Each scene shows the same named points in several views. A view is turned or mirrored, and shifted as a whole, has a little noise and may leave points out.

Scene 1
View 1
q_971: [ 13 -16  17  35  -4 -21   6 -23  -2   3  13 -36 -10   1  -2  47   9   2
  -8  10 -23 -11 -11  -6 -46 -14  11 -13   1  28   1  13 -13  -4  12 -13
   0]
q_493: [ -8 -24   9 -18   2  -3   3 -10  17  33  12   7  13 -18   3  30  -6   9
   2  -6 -15  12 -20  10 -17  10 -50  16 -10  29   4 -22  38  -5   5   3
  35]
q_459: [ -6   1  -2 -22  28 -21   4  -1  14  -3  12  -3  -8   3  -3   1 -18  -8
  -5   9  -1  11   7  -3  -9 -37   4 -19  -5   8   4  -2 -12  -1   2  -8
  16]
q_30: [ -4  12  22   1  -6 -26   4  -6   6  18  20   3   6  -7  18  16   6  -1
 -11   0  12  11  -3   2 -13 -14   4 -18  -6   7  23 -12  -2  -9   0 -14
   4]
q_381: [-10  -7  -2  -6   1 -35   3 -14  10  18  -1  -5   1 -10  -7  25 -19  -3
  -2   5 -17  10   3   5  -7 -26 -16 -16  -8   6   3 -24 -15  -7   8  -9
  21]
q_935: [-14 -21  19  -6  -9 -42 -15 -20  10  31  19  -1  20 -14  17  38 -19   1
   6  26 -14 -12  -2   9   7   7 -34  -2 -16  17  22 -15 -31  -6   9   4
  22]
q_658: [ -6 -15   4   3   4 -22   4  -4  11  23  13  -6   2   0  -6  22  -5   2
 -10   1 -18   4  -6  -1 -16  -6 -18  -5  -3  36   4  -2  -2 -13  10 -20
  26]
q_700: [ -3 -23  22  10  -3 -40  -8 -34   2  12   9 -23   9 -13  12  51 -20  -1
   9  27 -20 -19  -5   2 -11  -4 -18  -3 -14   9  10 -10 -35   3   7  12
   9]
q_886: [  7  -1  20   2  22 -15  13  -9   2  -1  15 -14   0   9   6  13  -4   1
 -18   1  -2   3 -11 -16 -18 -13   6  -3  -3  26   1   6   4  -4   2 -12
   4]
q_904: [  2 -12  -8  -5   6 -11   3 -19   3   3  10 -13 -10 -11 -14  28 -12   7
  -7   2 -21  10   5   0 -26 -31  -6 -20   1  21  -4   3 -10  -2  11  -7
  12]
q_840: [-17 -28  17 -21  -2 -24 -12 -13  20  37  19   8  21 -20  16  35 -15   2
  13  15 -13  -3 -11  15   0  14 -52  12 -18  19  16 -24   4  -2   6  12
  35]
q_954: [ -7 -21   4 -23  -2 -16 -14 -20   3  19  32   7  13 -18   6  25 -22  16
  -7  16 -12  -4  10   4   7  -2 -29 -12  -7  33  17   8 -27  -3  14   4
  17]
q_823: [ -9 -23   9 -34  23 -21 -13 -17  14   4  22  -1   9 -10  11  20 -29  -2
  10  28  -8  -9   4   3   3 -13 -23  -4 -14  11  11  -2 -24   8   5  20
  22]
q_899: [  5  -7   8  11  -4  -6  11 -13   6  15  12 -11  -5  -7  -4  31  10   7
 -11 -10 -14  12 -14   1 -39 -12  -8  -7   0  26   1  -3  21  -8   7 -14
  11]
q_829: [ -2  -3  -4 -25   6 -17  -4 -22   1  -3  21   0  -1 -16   0  17 -24   9
  -7  13  -2   7  18   2  -1 -35  -3 -30  -4   6  11   3 -31   4   8   6
   2]
q_86: [ -5  -3  18   9 -12 -39  -2 -21   6  17  11 -10   5 -13  12  36  -6  -3
   2  13  -6  -3  -1   7 -15 -16  -5 -16  -9   2  17 -16 -24  -4   6  -5
   6]
q_429: [-10  -8   6 -29  13 -17   1 -10  15  14  11   7   8 -11   6  14 -19   0
   2   6  -1  11  -2   5  -2 -16 -25  -4 -11   7   8 -19   6   1   2   6
  22]
q_878: [  2   7  27  -4   4 -18  16 -20  -1   9   7  -2  13  -9  17  21  -9   8
 -17  -9   7  14 -14 -10  -5  -7 -10  -1  -8   9   7 -24  16  -4  -4  -2
  -3]
q_717: [ -7   1  14 -23  23 -14  11   1  15  13   9   9   8   2   6   2 -10  -3
 -10  -6   4  18 -10  -6  -3 -11 -16   2 -10  17   6 -18  22  -6  -2 -10
  22]
q_355: [  5   0  30  12   1 -14  13 -11   0  16  21  -8  10   1  14  22   8   8
 -20  -6   0   4 -19 -10 -20   5  -4   1  -3  32  11  -1  16 -11   1 -15
   4]
q_295: [ -8 -24  20   5  -8 -39 -11 -23   3  26  19  -9  18 -11  12  41 -18   5
  -1  22 -22 -16  -5   3   2   9 -31   0 -13  31  15  -6 -32  -7  11   0
  18]
View 2
q_904: [-13  17   3  -9  -6   2  20 -32  15 -17  20 -19  28  14 -17  -1  -3 -14
  -9  -3  15  13 -24  14   0  26 -12   1 -24  25   3  21 -14  -7  16 -15
 -10]
q_459: [-17   7 -15 -13  -3   8  14 -14  15 -21   8   1  25   7   5   1  13  -9
   7  11  18 -10 -14  11   6  30  -9  -2 -12  25  -7  15   3  -8  16 -15
 -22]
q_935: [-28  19   8 -38   3   3   9 -24 -12  23  42   2 -12  11 -18   5 -36 -21
  -4  -5  15 -12 -41   8 -22   6   0   1  -3  20 -19   0   6   4  11  17
  -3]
q_86: [-39  25   6 -26   7  -1   9 -24  -1  -8  36   7   8   0 -12  10 -17 -25
  -8  -3  12  -1 -34  23 -23   7 -13   8  -2  14  -2  12  -7  -9   5  -7
 -13]
q_878: [-21  16   4 -33   7  25  11 -10   4 -23  37 -12  28 -21  -1  13 -13  -6
 -14   2  14  -7 -13  28  -9   6  16 -16   5   9   0  11 -18  -3  -5 -11
  -1]
q_30: [-34  19   3 -29   9  14   4 -16  -5 -26  18   1  25 -11   4   3 -13 -15
 -10   8  20  -5 -19  29 -13   0 -12  -1  10   4  -1  18  -8 -19   5  -3
  -8]
q_717: [ -6   8 -14 -30   5  29  18  -9   4 -20  17  -8  29  -3  10   4  -5   3
  -1  15  25 -12  -3  16  -1   9  19 -14   4  20  -7  18   0   0   9   3
   3]
q_658: [-12  10   3 -25   3  17  22 -33  -7 -13  18 -15  20  15  -9   5 -15  -2
 -13  -4  21   1 -26  20  -4   6  -3   2 -19  26   1  27   3   2  21   5
  10]
q_295: [-24  18  19 -36   4   7  11 -30 -19  17  42  -5  -8  15 -23   8 -34 -15
 -11 -14  12  -8 -48  16 -15   9  -3   0 -15  22 -17   5   6   9  11  10
   0]
q_700: [-30  29  15 -27   6  -2  14 -29  -5  10  55   6  -7  12 -30  18 -20 -28
 -12 -18   6   1 -46  19 -24  23   0   3 -17  24 -18   5  -4   9   2  -8
 -15]
q_823: [-11  18  -4 -23  -4   7  11 -13   3  16  33   6   3  20 -14  -6  -9 -21
   5   3  19 -10 -27   0  -4  35   9 -15  -7  24 -34  -2   2   7  10   6
 -26]
q_899: [-10  24   8 -18   6  21  24 -33   0 -32  23 -19  39   7 -12   6 -10  -8
 -25  -5  21  18 -19  29 -10   5   2  -3 -12  16   9  38 -18  -5   9  -3
  12]
q_971: [-25  32  23 -12  10  11  19 -43 -14 -36  34  -6  24  15 -27  17  -5 -18
 -29 -25   7  22 -40  43 -11  22 -18   6 -30  19  -3  40 -13   0   7 -22
  -6]
q_829: [-23  12   4 -12 -13  -4   2 -17  19   0  20 -10  19   1 -11 -12  -4 -23
   4   4  13  -5 -25   5   5  31 -20  -7  -8  14 -10  -1 -13 -16  10 -17
 -30]
q_886: [-12  12   7 -21   7  29  15 -20  -9 -38  19  -8  29   0  -4  12   2  -2
 -14  -8  14  -4 -20  36   7  20   0 -13 -15  17 -10  28  -3   1   5 -16
  -8]
q_355: [-16  17  17 -32  12  33  12 -22 -20 -33  27 -12  29  -6  -5  10 -17  -1
 -24  -7  19   0 -22  41  -5  -1   4 -13  -3   8  -6  31  -9  -1   2  -3
   7]
q_429: [-11  15 -12 -26  -2  15  17 -10  13   0  27  -6  19   5   0  -2 -11 -11
   1  15  22  -7 -11   3  -8  15  16 -11   4  20 -10   7  -6  -2   9   7
  -6]
q_840: [ -8  23  -1 -41   4  17  19 -18  -8  27  42  -4   1  19 -15  -2 -38 -15
  -8   7  28  -4 -25  -1 -25   1  29  -8   7  22 -21   6  -1  12  13  35
  11]
q_381: [-27  12 -10 -24  -2  -2  20 -26  18  -2  27  -9  12   4  -6   8 -12 -14
   0   7  14  -3 -23   8 -14  10  -2  11 -11  29   9  10  -4  -6  15  -6
  -1]
View 3
q_459: [-14 -10  25 -17   7  15 -13  -8   4  20 -13  -2 -12   9   9   4   7 -20
  20  -2 -25  12  12 -21 -28 -33  -5  -8  15  13  14  22  10   1  -1   3
   8]
q_878: [-13 -32  -4 -27  -9  -7 -10  -3 -16  23   0 -13   5   8  -4   2 -11   6
  11  -4 -16   8  10  17  -6 -24  -5   5 -10  11   6  21  21  10 -23  18
   0]
q_381: [ 10 -26  22 -12  11  12 -11   9 -15  18 -10  10   1   1  -7   1  -4  -8
  26   8 -18  20  -4   1 -32 -34  -3   9   1  15  -9  26  10   3  -5   8
  20]
q_899: [-10 -13  12 -10  -4  -2  -8   0  -2  21  -3 -18   3  -8 -15   0   9   8
  13  12  -6  10   4  -5 -19 -11 -16  19 -14  19  -1  20  11  27 -12  49
  13]
q_295: [ 27 -35  34  -3 -16  20 -22  13 -22  24   2   2  -6   5 -17 -14 -28   5
  27  16  -7 -13 -10  24 -15 -10   1  12  24  17 -11  34  17  15 -20  11
  39]
q_823: [  0 -14  25 -12  -7  38 -21  -8 -21  21  -4  -7 -10  27  -1   0 -15  -9
  32  -1 -25  -2 -20   7 -21 -11   7  -2  33  10  11  38   4   5 -10 -13
  30]
q_658: [  5 -16  31  -5  -6  13 -12   3  -8  20   1  -8   5  -6 -16 -13  -5   4
  20  12 -15   3  10  -5 -27 -21  -9  17   4  21  -1  17  17  23  -4  28
  26]
q_954: [ 11 -11  32  -5 -20  38 -19   6 -16  24   3  -9  -2  27 -15 -24 -15 -12
  32  -4  -6  -4 -14  10 -18 -24  14   7  23  21  -9  36  21  11 -13  11
  28]
q_493: [ -4 -10   3 -12 -11  25  -7  -2 -43  10  14 -19  31   8 -27  -9  -9  26
  27   4 -36  11 -11  12 -22  -8   1  33 -15  20  10  18  11  33  -3  23
  31]
q_971: [  2 -27  31  -1  -6  -9 -15  -1  16  29 -14 -13 -24 -16  -9   6   5   2
   3  30  16  -5   0   1 -15   4 -28   9  10  15  -9  34   4  22 -24  53
  23]
q_86: [ 16 -34  15 -14   3   2 -16  21  -9  23 -15   8 -15   6  -3  10  -9  -8
  27  12 -11  -4  -8   9 -12 -19  -4   3   9  12 -11  37  16   8 -24  22
  19]
q_904: [ -5 -11  29  -5   4  14 -11  -8   4  23 -10 -10  -6   4  -7  -3  11 -13
  15   9   5  21  -7  -8 -31 -23 -11   7   3  18  -9  30   3   9  -6  27
  17]
q_935: [ 29 -34  24  -8 -10  25 -22  21 -31  21  -2   9  -4  14 -14  -6 -29   2
  37  10 -22 -12 -16  23 -13 -15   8  12  22  15  -9  38  20  12 -20   3
  39]
q_829: [ -4 -11  24 -13   0  24 -17  -2   1  25 -13  -2 -17  27   5  -1   3 -30
  26  -9   0  13 -12  -3 -20 -35   7  -9  18  14  -8  40  13  -5 -12   5
   7]
q_886: [-18 -20  20 -17 -12  -4 -13 -13   7  25  -3 -18  -9  -2  -1  -3  -3   2
   4   7 -10  -1  23  -5 -15 -15 -15  -1   9  14  13  17  16  15 -17  25
   8]
q_30: [ -1 -22   2 -24  -2  -3 -12  21  -3  22 -11   0  -6  10  -1   6  -4  -8
  25  -4 -23  -9  12  -3  -4 -27   0   2  -2  13   0  26  31  14 -22  33
   1]
q_717: [-17 -14   6 -24  -4  10  -8  -6 -19  14   4 -12  14  10  -4  -4  -6   5
  19  -7 -41   9  18  -6 -20 -28  -1   6  -4  14  22  11  19  16  -4   9
   8]
q_355: [-10 -25   9 -18 -18  -8 -12   3  -4  25   3 -21   1  -1 -11  -8  -9  13
   9   5 -12 -11  21   7  -4 -13  -9  11  -4  18   7  17  27  27 -22  43
   8]
q_700: [ 21 -42  26  -6  -5  12 -23   5 -17  27  -9   5 -19   4  -9   9 -21   1
  21  23   0  -5 -22  27 -14  -1  -6   6  26   9 -11  45   2   6 -25   7
  37]
q_840: [ 16 -20   9 -11 -10  36 -15  12 -49  12   8  -4  17  17 -23  -6 -25  18
  39   5 -41  -6 -21  21 -15  -7  11  24   8  17   6  31  14  26 -10   4
  41]
View 4
q_381: [  4  18 -11  -2 -10  -2 -19  36   2 -24   2   5  -6  -5  -8  -6  -3  15
  -4  -5  16  27  16  17  -5   2  -1  10  17  11   3  -5  19 -28   4  -3
  -2]
q_971: [-26  18   3  -4  -2  14 -11  20   9 -52  -1 -33  -3  10 -22  42  19 -11
  24  -5  -4  34  -6   5 -18 -17  -6   9  17   1 -17 -11  -8 -17  -6 -18
   0]
q_493: [ 10  16 -25  -5  32   5 -18  37   3   7 -23  25   4   5  12  18  12   7
 -15 -22   3  -2 -12   8  21   1 -10  26  11  33 -13   4   1 -31   8   6
  -7]
q_355: [-10  10  -5   5  12  -2 -11  21   0 -16   1   9   8   8   7  47  13  -9
   6 -35  -8  25 -13   8   1  -6  -1   8  21  -4  -9   2  -3   2   5  -4
   3]
q_717: [ 15  -2 -11  -2  -1   2 -20  36  -4   4 -10  22   0   0  10  16  -3  14
 -14 -33  14  29  -1   3  13  -5   7  12  17  -2  -4   7  10   3   8  16
  -2]
q_429: [ 11   1 -16   1   4  -3 -19  36  -4   0 -11  15 -14 -12   5  -6   1   8
  -8 -13  22  23   6   8  13   3   3  12  13   5  -8   1  12 -18   4  13
  -8]
q_840: [ 27   5 -28   9  37  -9 -11  33   3   5 -17  23  -4 -19   5   7  14  -9
   0   0  11   1   7  19  21  19   1  25   6  36 -10   1   7 -38   4   0
   2]
q_829: [-17   4 -10   7 -12  -9 -25  24 -11 -22   6  -4 -35 -29  -8 -17  -3   0
  -5   1  27  41  11   9  -3  -2  -1  -7  10 -13  -8   3   4 -19 -10   8
  -6]
q_878: [-11  10  -3  -2   2 -12 -13  31  -1   1   2  10   1  -8  15  27   8  -2
   4 -36   8  20   0  12   2   1   0   9  26 -14  -4  -6  15  -3  14   3
 -16]
q_459: [  6  -5  -6  -2 -23   5 -23  33  -7 -21  -5   0 -20  -7 -10  -5  -9  16
  -7 -11  25  50  10  -1   3 -13   9   2  14 -11  -5   3   8  -1  -3  14
   0]
q_86: [  0  10  -7   7   2  -7  -5  24   1 -33  12  -5 -11  -7  -7   3  10 -11
  19  -3   7  28  13  20  -6  10   3   7  22  -2  -1 -12  17 -24   4 -17
  -3]
q_935: [ 20   9 -18  17  20 -18 -10  26   1 -17   0   8  -6 -29  -7   7  12 -19
  13  11  11  14  19  29   5  25   4  15   6  26  -3  -2   9 -38  -1 -10
  13]
q_30: [  2   3  -8   9   5  -6  -3  19  -7 -22  15  13 -10   4   8   6   4  -8
   7 -29   1  35  -1  11   2   2   5   2  26 -16   0  -4  12  -1   5 -11
  -1]
q_700: [  0  11  -5   5   8 -12  -9  27   9 -26  -4 -22  -8 -29 -19  20  20 -20
  30  16  16  18  21  22  -6  14   3  16  12  13 -11 -14   9 -38  -1 -10
  -3]
q_954: [ -6  10 -20  19  13 -14 -25  20  -9 -15  -2  10 -20 -34  -6   4   5 -13
  -9   7  14  23   6  18   3   9  -4   0  -1  17  -9  13 -12 -29 -13   5
  15]
q_295: [  6  14 -14  17  16 -15 -15  24   4 -24  -2  -1   1 -29 -13  26  15 -19
  13  11   7  16  15  28  -2  17   1  13   4  27  -5   0  -1 -36  -3 -10
  16]
q_904: [-22  18  -8  -5 -11  10 -27  28  -1 -33  -5 -11 -17  -1 -15   3   2  12
  -7  -4  16  34  -1   3  -7 -16  -9   4  12   4 -13  -1  -1 -24  -7   2
  -5]
q_658: [  1  15 -13   3   2   8 -22  27   1 -27  -5   8   4   6 -11  23   3   8
  -8 -12   1  28  -2  11   0  -7  -4  12  11  21  -5   6  -4 -18  -1  -1
  15]
View 5
q_429: [ -3   7 -14  -2   5   6   6   5   7   2  -7 -12  -4  32 -22   4 -13   0
 -10  17   5  13 -28  -9   5   4  -5   5   6 -38  -1  13   3  -9  32   3
   4]
q_823: [ -8  22 -24 -23   5  17  -3   8  -1   4 -21 -29   9  42 -10   7 -27  15
 -17  33   3  10 -18  -4  13   6  12  12   8 -34   2  21  -1  -9  23  -7
  11]
q_935: [ -4  32 -13 -33  26   8  -9  11 -18   4 -19 -28  -5  41 -23   7 -18  -8
 -41  28  11  33 -21  -1  15   3   5  27  -2 -50 -10  26  12  -1   7  10
  -9]
q_30: [-19 -14   4 -10  12   5  11  -6   2   6  13  -5  -2  38 -16   8   5 -21
 -25   7   5  22 -38  -2  -3  11  -4  15   7 -23 -19   5  23  -2   1  11
  -2]
q_493: [ -4  16  -6  -6  26 -13   7  16   4 -11 -13  -9 -10  22 -22  -7 -17 -11
  -4  -4  18  36 -45 -31   9 -23  -8   2   0 -53  -6  30 -10  -6  51  23
 -10]
q_355: [-26 -14   9 -16  24  -4  15 -13  -4  -5   9   6   2  33 -11  -1  -5 -19
 -12  -5  22  36 -49 -21   2 -14  10  17  -3 -26 -23  13   0   6  -1  10
  -4]
q_86: [ -9   4   4 -29  16  10  -4   1 -11  -1  -5 -16   2  39 -21   0  -8 -16
 -35  18   7  24 -23  13  16   6 -10  11   7 -27 -18  10  22  -4 -12  10
  -3]
q_381: [  7   1   7  -8   8  11  -1   2   2  -7  -4  -9  -8  26 -36  -3 -18  -9
 -18  25   9  17 -16   6  18   3 -12   1   3 -36  -5  19  18 -17   3   5
  -2]
q_886: [-23 -20   8 -14  10   6  14 -22   4  -5   7   5  11  30 -11  -5 -13  -5
   0   9  20  20 -37 -13   5  -8  18   7   0 -16 -15   9  -4  -3  -7  -5
   8]
q_954: [ -6  15  -9 -20  20  21   1  17  -9   6  -4 -16  -2  44  -7  24 -32   0
 -20  35   8  29 -20 -18  13  -5   7  31   6 -39   0  43   9  -9  13   2
   5]
q_878: [-12  -5  -5   1   9  -5  13  -7  -7   0   6  11  -4  35 -18   3  -5 -12
 -12  -7  16  22 -36  -9  10  -4 -10  15   2 -24 -17  -7  -4   8   8   3
  -2]
q_899: [-18 -20  22 -16  22   2  10  -2   7 -17   6   3   3  26 -13 -10 -11 -21
   0  -4  17  34 -41 -13  14 -23  -7  -6   6 -22 -18  24   8 -12   4  15
   0]
q_717: [ -9  -4  -5   4   5  -3  15  -7  13  -1   2   0  -4  25 -26  -2  -7  -7
  -3   7  13  16 -42 -19  -3   1   3   4  -2 -38  -5  10  -1  -6  31   5
  -1]
q_971: [-27 -21  30 -46  28  12  -3 -12  -7 -19  -2  -7  20  32  -6 -15 -18 -16
 -10   6  21  35 -30   4  26 -27   7  -3   7  -8 -27  24  10 -10 -34   6
   5]
q_295: [ -4  25  -4 -38  32   9  -8   6 -23  -2 -17 -20   0  39 -20   3 -27  -6
 -34  27  18  38 -21  -6  19 -10  12  27  -6 -45 -12  33   6  -1  -5   6
  -7]
q_840: [ -2  37 -22 -21  26  -5  -4  21  -8   1 -26 -29 -11  33 -22   0 -17  -6
 -28  14  13  34 -35 -17   7  -7  -2  15  -1 -61  -5  30  -2  -1  43  18
 -11]

In a view up to two points have been moved. Name them for each view, in the order of its rows, or write none.
view 1 => none
view 2 => none
view 3 => none
view 4 => none
view 5 => q_717
